Points, in no order, along strands that fork and pass close to each other.
Points whose rows are less than 103 apart are linked; no others are. Some points are linked to none.
gokiv: [-32  -5  21 -12  -9   5  -4  15 -39  -8  17   4 -13  11 -21  -7  13 -19
 -14  -7 -13  -5   3   1  27   6   2  -8   8  19  34 -12  -9 -15   3  12
  20  10 -15  -6  15  27   2  20   5 -20  19   4 -17 -11 -10   8]
kar: [  1  19  11 -13  -1 -17   2   0  28 -23  11 -26  22   3  31   9 -30 -32
 -12  19  15  -4   5  20   8  39   9  -3   9 -31  10   3   0  -7   6   9
   2 -25  -2   0   3 -28 -10 -21 -10   6 -15 -30   2  17  10 -11]
vare: [ 13   3   1  11 -19   8  10  -2  -4  20 -17  10  -1   5  -8  -5 -23   2
   4   8  14  -2 -20 -31  16 -10  -7 -19 -17  -3  -1  29   1  -8   5  11
 -17  -4  -9  -2  -8  -7 -11  20 -20   5  -1  13   0  -2   3   5]
kap: [-22  14  -2 -11 -17 -10 -22  22  31 -22  10 -41  26  41  39  13 -37 -29
  -4   1   9  -7  14  -5  33  26   6  -8  14 -16  10   0  16 -12   4  -2
  -7 -18  -3 -15 -24 -23 -19 -12  -8   5  -1 -36 -25  23  19   4]
Peli: [ -5  31   7  -4  11  -4   8  -3  37 -15   0 -17 -14  -3  17  22 -19 -46
 -19  13 -22   0   2  13  12  21   4   4  13 -15  24 -30   1   3 -30   8
 -15 -21  11  12  -2  -6 -11   0   3   6  -5 -18 -41   9  -8 -35]
kad: [ 38  -6 -15 -15   0 -11 -23   1   5  11  39   5   6   8   6  -4   7   3
 -12  -5  30  14  -1   4 -38   7  32  21  -4  14 -60   2 -15  19  19  -5
   6  31 -12 -15   4   1 -13  -2  -9   4 -18 -22  16   7 -19 -25]
Pur: [ -8 -25   5   6  -3  -8   6 -11 -19   9   2 -10 -37  -9 -29  -6  29  14
  20  -4 -12   2  28   3   1  12 -19   8 -17  -9 -13   1   4  25   2  -3
   8   3  12   5  23  18   2  11  23 -11  -1   7  34  -5  17  -5]
pemo: [-25 -11   2  -4  -8  -7  -7  32 -24 -12  31  28 -16   5 -14 -25  23   2
  -9  -7  11 -13 -16  -8  -3 -12  -1 -29  11  36  19 -20  -5   4  -7  -2
  23  10  -5 -10  11  32   5  27   6 -26  28  -1 -19 -23  -9  -2]
sosi: [ 28 -22  -7  -9   3  -9 -19 -13   7  11  27  -6  11   9  16   6 -16   3
   3  21  30   1  28  18 -30  -1  -1  17 -11  -8 -79  16 -12  24  20 -20
  -2  22  -7   8   0 -12  -5  -4  -5   8 -38  -7  23  14 -18 -17]
vitu: [ -5 -25  -7  -1  20   3  -8 -29  -2  -6  -9 -21  43  -8  -2   4  -9 -20
  33 -14 -18  -2  25  -8  -1   7   1  16  -8 -21   1  15   9 -26  53 -19
  -9 -11 -11  16   0  -8   8 -23 -17  -2  -5  -2  34  -8  17  15]
Lotu: [ -3   5  11  -1  -6   6  14   4 -20   7  -2 -18  10 -15  -9  10 -10   1
  -9  27  -8   8  -2   9  31  34 -30 -17  -5   3  16  -9 -20 -12   3  17
  22   1  -6   9  14 -13   1 -18  12   6  -6  14  22  12  36  17]
mabas: [ -7   2 -10  -6 -17 -15 -48  25  14   4  -8 -14   1  32  32  14  -7  25
  10 -35  -3  -8 -31  -6 -16  11  23   2   4   1 -27 -12  26  19  -2  -6
   7   0  19 -22 -20   4  -1  -8  10  13 -12 -13 -18   5 -11  14]
mem: [ 38 -13   0  -3  10 -17  16  -7  13   7  45  17 -21   5  -6 -11  27   7
  -1  -5  27  22   2  11 -45  12   9  25 -13   2 -37   2 -13  16   6 -33
   4  45  -1 -12  27   7  -9  -2   2   0  -3 -15  24 -10 -20 -29]
kero: [ 43  22   1  16   0  -1   2 -30  15  11   9  35   7 -17  -9  -6  22  19
  12  15  43  11   4 -32 -17  11  25  14   9   3 -30  11 -28   8  -8  32
  -9   7 -14   9  -4  -5  -6   6 -17   9   3   4  20   2  10  -8]
zugi: [ 43  12 -24   9  -5  -6  -3   8  27  -3  -2   3  12 -12  27   5 -27  17
 -29  13  12  -2 -13  23 -15  14   2   5  -6  -6 -36  -9   8  22 -18  -6
  -8   1  20   6 -10 -21  -2 -19 -17  16 -25  -6 -26  10 -10 -13]
dagu: [  6   1  -2  18   8  -7 -10 -44 -37  22 -28   7  36 -36   3   8 -19  -4
  34  30  12  12   5 -19   5  11 -21  -8  -9  -3  20   8 -32   4  45  42
  -6 -14 -15  13  -1 -27  11   6   0  14  -9  25  54   4  25  14]
tal: [  1 -27  20  17  -6   6  -3   0 -28 -14  14  27   0  18  -4  -6  -8  10
  -6  10   6   8  30  11 -20 -53  -7  -4 -28 -11  -4  31   3  -3  13 -21
 -27  10  10 -28 -24  -2  15  17 -22 -29  -9  -3  -3   6 -25   7]
pado: [ 14  17   0  12   0   1 -14  15  21 -13  -7  18   7  31   9  -9   6  14
  20 -18  18 -12   0  -3 -19  -9  32   6 -12  -2 -22   8 -10  -7  18 -12
  -7  13  -3 -11 -11 -13   7 -12 -17   9   1  11 -20  -2 -22  15]
Delu: [-12  27   1  19  25   4  11 -21  20  12 -44 -18  15 -26  -1   7 -14  17
  10  27 -24   9   0  33   7  12 -19  -9  -4  -3  17 -14  14   3 -12  15
  17 -13   3  14  -5 -29   0 -38  17   5  -7  20   3   4  40  -2]
lerad: [ 19  25  23   1  -2 -13  27 -24 -14   9   4   6 -10 -32 -15  11  -4 -19
  -9  29   8  -1   3  -7  12  30  -8   3   3  -7  34  14   1  14  -7  40
   1 -15  -7  14   5  18  -9  15   6  17  11   0  15   6   8 -11]
Gom: [-25  11  12  -4  20   8  32 -12  -9 -10  -3  -1  15 -11  -5  -9   4 -19
   1   6 -12  19 -21  -5  24  19  -4  27  17  29  54  -6 -20 -36  -1  23
  25 -23 -19   0  22  10   0 -15  11  17  30   9  17 -21  -2   3]
kal: [ 15 -24 -13 -12 -17  27   2  -7 -13  40   2   1  20 -23 -14  -3 -13 -21
   6  10  17   3   4  -9  -1 -24 -31  -3  -3  -1 -29  38 -13   1  13  -6
 -24   7 -13  27   9 -14  -6  -4 -23  15 -30   7  37  -1   6   4]
roz: [  5 -10   2  -7 -16   3   3  27 -10  -1  14  22  -5  18  -1  -9   4   4
  -6   1   6 -18  -8  -4  -6  -5  15 -16   0  14 -14  16  -3   2  -4  -5
  -2  11  -7 -16   8  -6   1  14 -23  -1  -8   9  -9   2 -16   6]
mar: [ 25   9  -1  13  16   0  15   7  38 -19  16  37 -11  19  -1  -6  25   9
  22 -23   5   0   0  -8 -28 -17  31  20  -6  14   7 -19 -11 -18  17 -26
  -6  15  -5 -17   4   8  16  -9 -17  -5  28  11  -9 -24 -17   7]
dur: [  9   7 -14   5   5   5 -20  -9   3  23 -16 -13  50 -20  27  -3 -45  10
  -7   3   9  -8 -22  16  -1   8 -16   1  11  -3 -21  19  -3   8  15 -10
   2   3   6   9   7 -40   5 -11  -5  16 -26 -16  21   5  19  14]
lunok: [  6 -21 -20  -9   8  29 -22 -20   3  14   6 -12  54  -9   5  -5  -8  -7
  44 -33   1   4   6  -9 -21 -13   3  26   2  -4 -23  17  -4 -12  53 -22
 -18   6  -7  15  -4 -12  25 -27  -5   1 -11 -14  29   1   7  21]
tas: [-21   5   3 -18   4  -1  -9  -8 -17   2  -6 -16  32 -15   8   9 -34 -31
 -31  16  -2  12 -20   5  18  35 -29 -15  13   1  19   4 -19  -2   4  17
   6 -17  -2   6  23 -12  -3  -7   3   9 -21 -10  33   5  19   2]
tov: [-16  20  20  -5  -7  -4  29   4   2 -25   4 -19 -24  30   1   7 -20 -38
 -33  12 -13 -10   4  24  50 -11 -29 -17 -16  -2  39   9 -10 -19 -21  -2
  -2 -11 -13  -6  -7  -9  -1   4   3 -15  17  -3 -22   7  -3  -7]
mudog: [ -9  49   3   2  -9 -12  -9  -9  26 -23  -9 -24  13 -10  19  23 -11 -30
 -10  10 -13   9  -3  18  26  46   7  -9  29 -21  20 -46   1  20 -12  31
  12  -9   2   6 -17 -10  -4 -22  15   5  -1  -1 -33  32   7 -34]
lom: [  5   1   4  12   7  -3 -39   6  13   4 -21 -13 -20  14  18   0  17  37
   7 -32   3  10   5 -10 -18   3  36  12   0 -12 -20  -8  22  23 -10  -7
   0   4  28  -4 -14  11 -16  -4  17  10 -13 -17 -22  -2  -6 -14]
fogim: [-11 -10  -3   3 -24  10  -4   5 -36   4 -15 -11  -8  10  -6   4 -19   8
 -19   4  -8 -11  11 -11  32 -12 -16 -34 -16  -8   5  35  -2   9   9   7
 -14 -15  -2 -18 -26  -4 -10  31 -11 -15  -2  13  -7   6   7  21]
tiz: [ -2   4   7   4  12   6  12  15  -8   2  10  30 -18 -19 -27 -17  34  14
  -9   0   9  -8 -11 -25  -2  -7   8 -11  27  30  11 -11  11  11 -34   4
  18   4   2   4  15  27  -7  17  16  -4  40  11 -14 -37  -5 -11]
bebo: [ 25   4  10   7   5   2 -21 -10   7  14  -5  22   4   0   0  -1  16  25
   1 -12  16  12 -15 -20 -19  22  31   9  17  -2 -28   1   5  21 -20  11
   0   1  10   2  -5   3 -18  -3   1   2  -6  -3   2   1  -2 -20]
vokis: [ -7  20  12   9  -9  -2  15  -6  13 -17 -11 -14   5  14   4   9  -2  11
  36   0 -25  -6  36   1  19  16  13  -6 -15 -14   3 -11  -6 -12  26  10
  13  -4  -5   1  -7 -17  18 -27  -7  12  14  19  -7  13  24  13]
Fini: [  8  15  -4  -8  -9   3  -8  10  -8  -5   9  -9  12  12  12  14 -13 -12
   0  13   7  -7  -6   3  -2  36  13 -11   1  -5 -14   4   7   2  11   6
   2   2  -2  -7   9  -8  -3 -13 -15   8  -9  -6   7  12   1   6]
bonav: [ -3 -21 -23 -15  -9  19 -26 -15 -12  33 -11 -18  43 -22  16   9 -28 -15
  -1 -12   3  -6  -6 -18   3   4 -19   5   6   5  -4  37 -11  10  27   8
 -15  -3  10  20  -8 -23  -8   0 -16   5 -25 -16  41   8   7  20]
goz: [ 32  18  13  17  -6 -11  35   0  18  -8   7  43 -38   0 -15   1  17  20
 -13  10  10 -17  26   6   4 -26   2 -13  -8  12   1  -7 -20  16 -29  10
   0   6  -6 -11 -14  13  -2  19 -12 -15  20  10 -19   6  -8  -1]
dalup: [-10  15  19  10   8  -7  15 -11   1  -5   4  -1 -31  -1 -24   0  27   3
  12 -12 -14   6  20   6   5  21  14   5  -5 -16  10 -12  10  18  -8   9
  13   1   3   4  18  11  -2  -4  15   5  14   2   6   4   8 -10]
dotus: [ 21   5  13  14  32 -17  42 -44   8   3   2  25 -18 -39 -29   2  14   0
   0  18  12   0   9 -18  -3   1   2  26   2  -4  16   2   5   4 -27  28
 -12  -6   4  18   4  19   0   1   3  10  19  15  14  -9   6 -11]
mika: [ 29 -21 -17   7   7  26 -16 -23  21  11   3  -4  11   5  -3 -10   6  25
  35 -18  11  12  19  -9 -23 -19   7  22  -3 -23 -45  30  -1   0  19 -28
 -17  25  -8  11   1  -7  18 -11  13   3 -18  -9  23   4   5  10]
raro: [ 23  -8  -1  22   1   0  14   3  -9  -7  -8   9 -38   4 -31 -18  32  37
  37  -1  -8 -14  23   0  14 -13 -22 -12 -23   3  -7  -9 -22   3   3 -10
  15   3 -13  -6  20  17   6  19  24 -12  18  20  27 -17  32   3]
gifo: [-11 -16 -13 -17 -24  15 -20  30 -16  30 -21 -12  20  -1  15   0 -13  16
 -20 -10  -9  -5 -51  -8  16  11 -29 -11  22  25  -1   9   1 -16  -7  -8
   6 -13   8   3   8 -13 -11  -2   7   8 -13   1  17  -4  24  31]
mir: [ 48  -2  -9  15  -2 -16  46  -4   4  11  22  35 -32 -16 -25  10  21  17
   9  35  22 -24  34  13   5 -25 -31   1 -19  10 -25   1 -18  -7  -1  11
   6   1 -21   1  24   7   5  15   7  -7  13  20  28   5  14   7]
dor: [ -2  38  -3   5  -7   2  24  -5  17   2 -15   1 -10 -19   7  13 -22 -45
 -36  23   5   2 -25   8  19  21   2  -1  19   8  27 -20   6  15 -45  13
  -2 -27  14   9   4   2 -16  16   9  10  20 -15 -28  15 -15 -48]
Bidan: [ 16  -3  -4  16  19  -4  23 -20   3   0  13  28 -17 -45 -31 -21  33  33
   7   9  14   7   2 -23  -4 -11  -4   6  10  14  10  -5  -4  -1 -20  17
   3  -9   0  18  20  31   6  10   9   9  42  22  25 -32  14   4]
furu: [ 13 -20  -7  -3 -11  -6   7 -12 -30  21   9   1 -16 -16 -26   3   9  -3
   7   9   4  -5  16   1  -2   3 -27  -7  -9  -3 -31  24   3  15  -3   0
  -7  -9  -7  18  12   6   2  11  -5   9 -21  21  28   3   4  11]
fika: [ -6  13  -3   0 -15   3  -3  23   0  -3  -3   0   3   4  -1   3  -2 -20
 -28  -1 -11  -6 -31  -2   3  16  15 -14  17  14   8 -27  13  20 -45  11
   9 -21   8 -12   0  23  -3  13   1   4   8 -13 -31   4 -15 -23]
gani: [-11 -20  -3 -18 -14 -20 -20 -11 -25  -4  13 -32  -1  13   6  25 -10  -1
  -7   0 -11  15  23  13   0  30   2 -10 -22 -26 -35   5  14  30  -2   9
   5  -2  19  -3  -4  13  -1   7  17  -5 -23  -9  -1  35  -1  -4]
korul: [ 26 -28 -13  -4  19   3  17 -15  10   4  31   6 -13  -6 -12 -15  34   8
  43  -4  14  14   5   6 -36 -14 -18  16  -8   5 -23   1 -18 -13  10 -42
  -7  24 -12  20  46  15  23 -12  10  -5   4   0  53 -13  14   5]
ruf: [ 13  15  15  18   2  -6  24  -3  17 -18  21  43 -23  14  -2 -13  14  -9
  -3  -1  11 -13  22   2 -25 -28  30  16  -6  -4  18 -10 -14  -3   4   3
 -11  16  -8 -23  -9   1   3  11 -24 -19  31   2 -21  -6 -24  -7]
duf: [ 16  19  12  -2  -3 -14  30 -23 -23  13  15  12 -17 -20  -6  22   3 -16
  23  24  14 -10  27 -17  20  20 -22  -2 -13   0  12   5 -23 -10  16  50
  -1  -1 -17   5   8  -3   5  17 -10  13  10  22  15  18   0  -3]
Nediz: [ 13   7   6   8  33   2   7 -30   4  -5  -6   0  24 -21  -5  -6  -9  -3
  22   5  -7   1  -3   0 -11  11   5  23   3  -9   7   9 -12 -18  22  -7
   2   0  -9  19  26 -10  14 -29  -1  13  -2   9  33   4  20   9]
mabud: [ -8 -29 -19   1 -15  27 -17   6 -22  39 -13   3  36 -11   5  -5  -4   4
   2 -22   3   0 -26 -41  13   1 -13   0  11  14   5  25  -7 -10  21  -4
 -19  -5  -1  16   8  -7 -15   0  -1   3 -14   3  23  -6  11  40]
devu: [-36  14   6 -12  21  -5 -21   5   6  -2 -37 -34  20  -6  29  11  -6   5
   0 -24 -26  -4 -24  -9   4  20  -5   3  26 -13  16 -16  28  12 -18  23
  11  -9  21  11 -26   3  -6 -32  26  -6 -10 -20 -18   6  23  11]
lat: [  6 -21  -8 -14   6   4  -1 -17 -14  -5  24  17   0 -10 -25   2  33  -7
  36 -14  -3  -2  15  -9 -37   7 -10   8   2   5 -11   4 -25 -14  38 -19
   1  14 -17  12  43  18  15  -2  -3   5  -2  -3  38 -12 -20   8]
Bug: [  2  39   3   9 -18   8  -3   0  -2  18 -29  22  17   0   7 -10  -1   6
   1  12  12   7 -46 -27   3  20  15 -11  43  27  25 -21  -6  13 -22  30
  19  -9  -5 -10   3  -6  -1 -10   5  16  20  22  -3  20   8 -15]
zekek: [-37   1  -4  -7   4  11 -13   5   0  23 -35 -28  30   0  26  -1 -12  10
   5 -19 -15   7 -28 -12  22  19 -13 -13   9  13   9   2  20  -6   5  10
  12  -5  12  11 -19 -15  -5 -24  13  -7 -18 -10   7  12  32  36]
valot: [-26  32   9  -6   2 -15  12  14  19 -32  18  -9 -31  20  15  10 -18 -43
 -23   8 -27 -11  17  26  28 -12   4  -9   5 -12  36 -29   0  -9 -19  -5
  -2   3  -5  -9  -9   8   5   0   7 -11   8   1 -52  16  -8 -19]
defi: [-19 -29  -2  -8   2  13  11  -8 -30  -7 -17  -4   6  -5 -21  -9   4 -14
   6 -16 -24   5  -4 -23  24 -14 -12   7 -14  -2  27  26  -1 -18  24   2
  -5  -9 -16   0   9  10   2   9 -11  -4   3  17  17 -18  -6  16]
natom: [-21 -22  -3 -22 -13  -3   7   9 -17  -2  11 -37  -3  15  13  23 -38 -34
 -30  14 -12   4  24  16  38  -5 -36 -31  -4 -19  -2  25   3  -9   4 -10
 -17 -21   3  -2  -8 -11  -3  15  -4   2 -30 -14  -1  28   7   2]
runem: [-11 -13  11  -7  -8   2  -2  -4 -18  -9  12   8 -22  -2 -19   1   5 -10
 -36   3   5   1  -4  11 -16  -7  13  -8  -3  12   0   2  25   5 -35  -8
   2  -3  20  -1  -5  34  -7  25   1  -7   6  -6 -36  -2 -17 -20]
liv: [-27 -16  -7 -24 -11  -4  -8   4 -29   4  11 -30  -4   0  -6  16 -11 -21
 -27   5 -16   6   9  -3  27  18  -9 -24   0 -17  -2  -9   8   4 -11   6
  10 -12  -2   4  -4  17  -3  20  15  -6 -24  -5 -12  23  -1  -1]
Kat: [ 37  11   8  28  10  -7  16 -26  14   5   2  18   2  -3 -19  -3  21  18
  38  11  11  13  11 -11  -1  10   8  11 -10   2 -12   2 -20   4  13  11
   3  13 -16   5  17  -4  12  -8  -3   6  11  18  27  -5  15   9]
Pezi: [-14 -23 -25 -13 -23  -2 -58  18 -13  21  15 -16  17  16  42  10  -6   9
   4 -32  -5  -6 -26 -16 -14  24  12   0   8  11 -34   4   1   4  21  -6
   2   6  13  -7 -15  -2  -9   2  16   1 -18 -27  11  10   6  35]
rufam: [ 18 -10  -7   9  18   5 -20 -16 -10  19   5  20  12 -22 -10 -13  45  29
  35 -21  14  30 -13 -15 -26  10 -10  17  19   2 -22  -3 -17  14  15 -10
   4  19  10  17  27   7   4   2  20  -6 -19 -10  41 -21  20   3]
Baki: [-35 -24  -5 -11 -23  15 -34  15 -27  20 -11   5  13  32  -4   1  -3  -6
   1 -26 -11 -18   3 -26  12  -1   6 -20  -4  -3  13  12  -4  -8  13   9
  -8  -5  -2 -15 -21  -2 -13  19  -7 -11   5   1 -11  14   5  36]
Bez: [-21  13   1   8  -6  -9  -7  14  -5  -3   0 -16 -28  23   3  13  20  12
   6 -22 -28   7  21  13  18  28   8 -11 -14  -9  -6 -30  -2  35  -4  -4
  32  11   9 -10  -3  13   0  -7  21  -3  -2   4 -13  10  13   0]
bet: [-30   9   5  -2  22   5 -16  14  22  -9 -30 -21  -4   0  21  10  14  12
  14  -8 -34   4 -10  11  -2   3  12  18   2 -13  12  -7  26  -6 -19 -13
  12  -5  22   4 -18  -8   8 -29  15   8  -7   5 -23 -13  10   7]
kaz: [ -1 -15   4   6   7  11   6  11 -17 -28  -4  17 -24   1 -30 -20  27  33
  11  -5 -17 -11  16  17   0 -29  -7 -11 -17   4  10  -2   0  -3  -4 -21
  16  -7   5  -6   7  12  10  11  -3 -28  17  15   5 -23  -5   8]
togev: [-18  13   1   5  -1   3 -21   5  25 -16 -19   6   5  27   1  -9  -9 -41
 -11  -8  13 -12 -15 -20 -18 -19  43  24  19   2  14 -10  23 -13 -12   2
 -25 -10   5 -14 -13   4 -16  16 -21   3  12 -25 -57 -14 -27 -30]
sobut: [-26   8   4  11 -16  13 -23  15 -10 -13 -19  22  -2  39   1 -15   8  -7
   7 -21  -3 -11  -5 -18   5 -12  19 -20   6   4  23  -5   7   4  -2   3
  -3  -3   5 -22 -31   8  -5  18 -11 -31  24   9 -36   0 -15   6]
luno: [ 11 -30   7  11  10  -6   4  -2   0  -8  12  26 -18  -2 -19 -14  13  16
  -5   4  14   0  25  24 -44 -68  11  10 -18  -5  -4  18   2 -14   9 -36
 -20  27  10 -18   2   5  21  13  -9 -22  -6   5  -4 -12 -29  -5]
Puva: [ -4  18   8   4 -29  -2   7  14   6  -8 -21   2 -13  31   8   5 -21 -25
 -17  -3  -1 -21  10   7  12 -13  13 -22  -8  -1  12   3  16   4 -18   7
  -9 -11   2 -25 -28 -12  -2  27 -19  -7   7  -3 -44   8 -13  -6]
lila: [ 40  -2 -14  -2   1   7  43   6  16   8  18  30  -3  -7 -17 -16   0  10
   0  12  11 -19   7   3  -5 -40  -8   2 -11   2   1  18 -12 -37  19 -20
 -13  21 -25   2  15  -9  14  -2 -25   0   9  15  13 -10  -2  18]
tekiz: [-28   8   1 -12  -1   7  -9  -1  -8  -1 -16 -13  39  14  20  -4  -3 -35
   9 -24  -6   6 -41 -37  11  17   5  17  32  23  35  13   2 -22   8  16
   4 -20   8   0  14  -7 -13   1  -5   3   9 -24  14 -19  11   7]
pofod: [-23  11   9 -10 -21  -4   1  27 -25 -16  -1   3 -13  21 -10   2  11   4
   2  -5 -19 -15  12   6  39  15  -4 -30  -6   4  15 -33 -13   2  10  19
  18   6 -18 -17 -11  13   0   9   9 -10  12  10 -14  19   8  12]
Duzug: [  1  17 -20  -8   2  -5 -31  22  24  -2  -7 -18  46  -1  51   9 -37  12
  -8  -9  -2 -15 -37  15  -5  20  -3  -2   9  -9 -22   4  14   3   6 -17
   3  -3   4   9 -22 -24  -2 -32  -1  17 -22 -17  -4  10  10  22]
zepa: [-30  -4  10 -16   0   5   9  18   2 -10  -4 -36  -8  22  13   8 -29  -8
 -18   4 -30  -9  27  20  34 -26 -24 -19 -19 -20  17  15   8 -32   0 -15
 -10 -10 -10 -11 -19 -14   1  -5   0 -13  -9   8 -30  13  18   9]
Zubal: [-34  20   6  -1  26   6  -1  18  31 -19 -21 -21   3   7  19  -6   2 -29
   5 -20 -33   0 -20   8   7  -6   8  31  14  -1  38 -20  23 -40 -14  -9
  -3 -18   9  11  -7   1   1 -29   1   8  -1  -2 -43 -28 -12  -6]
Fugef: [-13  51   3   4   7  -1  26 -17  19   1 -26 -19   3 -20   4  16 -15  -2
  -3  25 -19  16   4  24  27  25 -10 -10  10  -8  35 -32  -8   7 -18  21
  11  -8  -2   7 -13 -18  -2 -34  17  19  11  16  -8  34  19 -15]
Bara: [ -5  20   9   1  29  -9 -16 -31  28 -14  -8 -28  33 -22  32   7 -30  -7
   1   3   7  -6  20  19  -8  35  -1   1   2 -37   2  -6   4  -5  21  -4
   7  -1   7   8 -12 -43  10 -33 -12   8 -28 -17  10  18  25   2]
faf: [ 19  12 -23   2 -20  -8   2  10  15  -6  10   7 -22   3  14   3  20  12
 -27  -8  -5   2 -22  11 -17  17  15 -22  -4  22 -14 -30   0  49 -44   1
  25   0  13 -10   1  24 -12  -1  10  -1  25   3 -36  -4 -24 -37]
fevib: [ 16 -22 -18 -17   2  -7 -16  18  16   6  31  11  -5  -2   9  -8  14   7
 -30  -6  24  16 -39  11 -51 -12  23  22  13  15 -27  -7  24  13 -16 -26
  -3  25  19   0  13   7   1  -6  -1   2  -6 -20 -22 -10 -41 -23]
kuzom: [-12  10   6   5   6   6   0   0  12  -4 -18 -13  18  18  12  -7  -9 -36
  -4 -23   7  -2 -23 -17   1   1  26  25  12   1  20  21  22 -10   9   4
 -10 -17  10  -6  -3 -10  -9  -4 -20   6   8 -24  -5 -18 -16  -8]
dogur: [ 41 -15 -11  18 -10  15 -13   0  10  26  13   1  11   5   2   4  -3  28
  26   6  16   7  22  -1 -11  -5  -9  12 -22  -2 -66  22 -15  24   9 -10
 -11  29 -19  20  -3 -18  -1   5   8   0 -30  -4  29  13  10 -14]
bedel: [-28  14 -11 -10 -16  -1 -22  31  35 -11  -8 -30  25  28  51  10 -38   6
  10  -9 -11 -12 -18  -2  23   4  -7  -9   5   3   6  12  13 -19   3 -12
   1  -8  -4 -13 -32 -28   2 -20  -7   9   3  -7 -16   5  13  36]
gekor: [-26  -4 -13  -8  31  11  -7  14  10 -15 -31 -11  19  14  18 -12  -4 -13
   8 -26 -21   6 -39 -19  -6 -31  15  41   2  -5  28   3  39 -31  11 -12
 -19  -8  20   5 -12   4   2 -10 -15  -6  12 -22 -30 -22 -22   7]
Neno: [ 20 -21   5   4 -11 -22   7   4 -21 -13  10 -20 -37   6  12  21  -7   7
 -11   8 -11   8  31  34  -3   1 -12 -12 -31 -25 -35  -7   6  28 -11 -10
   6   0  13  -7   4  11   2  14  24  -2 -24   7 -10  20 -12 -19]
Sidum: [-29 -23   5  -8   3   1 -24   7 -23   1  -4  -6 -26  -3  -7  -5  24  16
  -5 -23  -6  18  -2  -2 -21  -9  16  11   5  -8 -17   3  30  26 -14  -8
  -2   8  34  -2 -10  32  -2  13   9 -10  -7 -15 -14   5  -9  -3]
Zirop: [ -1   0  15   2  24  -2  29 -15  -6 -10  12  29   2 -27 -23 -14  28   0
  20   2  -1   6  -8 -25   4   3   1  17   9  34  41 -14 -15 -23   1  13
  16 -10 -22  19  23  24  11   7  -1   9  40  24  12 -36  -7  17]
bov: [ 25 -21   0   5   6 -17  36  -3  26   1  35  23 -44 -14 -11  -8  32  23
  14  -2  14   0  17   9 -33  -8 -24  15 -14   5 -26  -3 -12  17  -4 -30
   1  20   4  -2  42  23  -5   3  11  -9   5  -3  41 -23   9 -19]
mevu: [ -6 -23   4  -6  -3  -6   4  41 -18  -5  21  33  -8   0  -9 -34  10  13
 -23   8  10   1 -32   6 -26 -41  -3 -20  14  32  22   3  14 -11  -1 -23
   5  15  -2 -19   1  16   6  17 -13 -36  22  -6 -18 -29 -26  10]
nif: [-28  22  11  12  10   4  20  -7 -17 -19 -20 -11 -22 -18 -27  -6  27  12
  -2  -1 -21   2   6   5  32  -1   1 -13  -3   2  27 -28  12  10 -23   7
  21  -3  -3  15  -6  21  -2  -4  23  -5  27  20  -9 -12  15  -9]
Lodet: [-17  11   1  -5  16  13  31  -8 -21   3 -22 -31  -2 -33 -30  -3   6   0
 -15  19 -14   1   4  16  36   2 -30 -12  -8   3  28 -10  -5 -10 -14  17
  17 -12  -6  23   1  14  -8  -8  28   5  10  21  22   0  28  -1]
vedal: [  9  -8  12  12  -2 -17  -1   0  15 -15  -4 -10 -38  22   8  28 -10  15
 -15  -5  -4   0  52  27 -12 -22  10  -1 -27 -28 -18  -8  10   8 -13 -21
 -13  -1  24 -17 -17 -14   6  14  -2   3 -14  -5 -28  19 -30  -8]
vizag: [-29   0   0   2   0  15  -2 -16 -24  12 -32   0  29  -3  -9   8   1  -7
   7  13  -7  29 -29 -37  38  14 -13  11   7  31  45 -15 -22 -31  15  50
  14 -29 -19  -6  15  -4  -8   5   7  17  26  17  13 -15   5  16]
gavo: [-10  12   8   1 -13  -2  -1 -26 -28  28 -23  -7  27 -24  -6  16 -20   9
  14  35 -13   7   1  -2  31  27 -25 -24  -4 -11  21  -2 -18   7  22  54
  12 -17 -16   9  -3 -28  -6  -3  18  14  -3  16  33  21  36   7]
Somi: [ 22 -32   1  -2   3  -7   6   7   8   3  25  21 -22   3 -11 -14  11  25
 -14   8  45  19  13   5 -29 -55  18  12 -13  -1 -28  15  -2   5  -9 -25
 -19  26   7 -13 -24  -3   1  26  -9 -17 -14  -5 -15  -3 -37 -31]
Moli: [ 19 -25 -16  -8   0   7  19  14 -14   7  17  22 -10 -25 -34 -21  17  16
  -6  19  20 -18   8  10 -13 -48 -28 -27   4  17 -17  10 -16 -21   2 -31
 -11  15 -21   1  15  11   8   8  -9 -14  -1  18  27 -24 -10  17]
fub: [ 24 -18 -10   4  11   9 -20   7  29  17  21   6 -12   4   0 -13   0  11
 -14  -6  22  13  -2  15 -38 -41  28  38   5  -6 -33   5   9  -3   4 -21
 -23  35  12  -4 -17  -9  12   1  -7   9 -24 -15 -20   3 -30 -27]
nizem: [ 10 -14  -2 -13 -11  -9 -13   1  13  -3  12  16  -6  12  -3  -2 -12  -4
 -39  10  19  -1 -31  -5 -38 -17  29  -2  13  13 -16  -9  35  16 -46  -6
 -16   3  20  -5  -9  13 -10  27  -1   2  -4 -18 -28  -3 -44 -40]
mev: [ -2  13  -1   7 -10  -1  -9  21  22 -20  -4  -3 -23  35  17  15 -20  -8
 -16   7 -10 -18  16  28 -11 -24   9   5  -4 -26   4 -19  10  -3 -12  -5
 -32  -6  13 -21 -28 -17   5   8 -23   0  -6   0 -49   6 -32 -12]
rak: [ -2 -30  10  -9   1   0  20  13 -26 -20   7  -1 -12 -13 -37 -21  12   8
   8   3  -8 -23  15  30 -10 -40 -21 -15 -11  10   3  -1 -12 -33  26 -31
   2   0 -27   2  17  21  15   0  -9 -23   5  18  19 -33 -15  22]

Follow the links from the first point to the second, and from the first to the third. Name the last point that the two ways share.
Gom; lila; mev -> Pur
dotus; Moli; ruf -> Pur
Bidan; Zubal; liv -> bonav
mem; vedal; Somi -> runem
zekek; Delu; faf -> Peli

A fork is a point with three links, a tip a point with one. Leave the first point through the second and follow the links. Name the first fork or tip that comes.
kad; sosi -> lom
Kat; Nediz -> lat
fogim; Baki -> Peli
Peli; valot -> roz
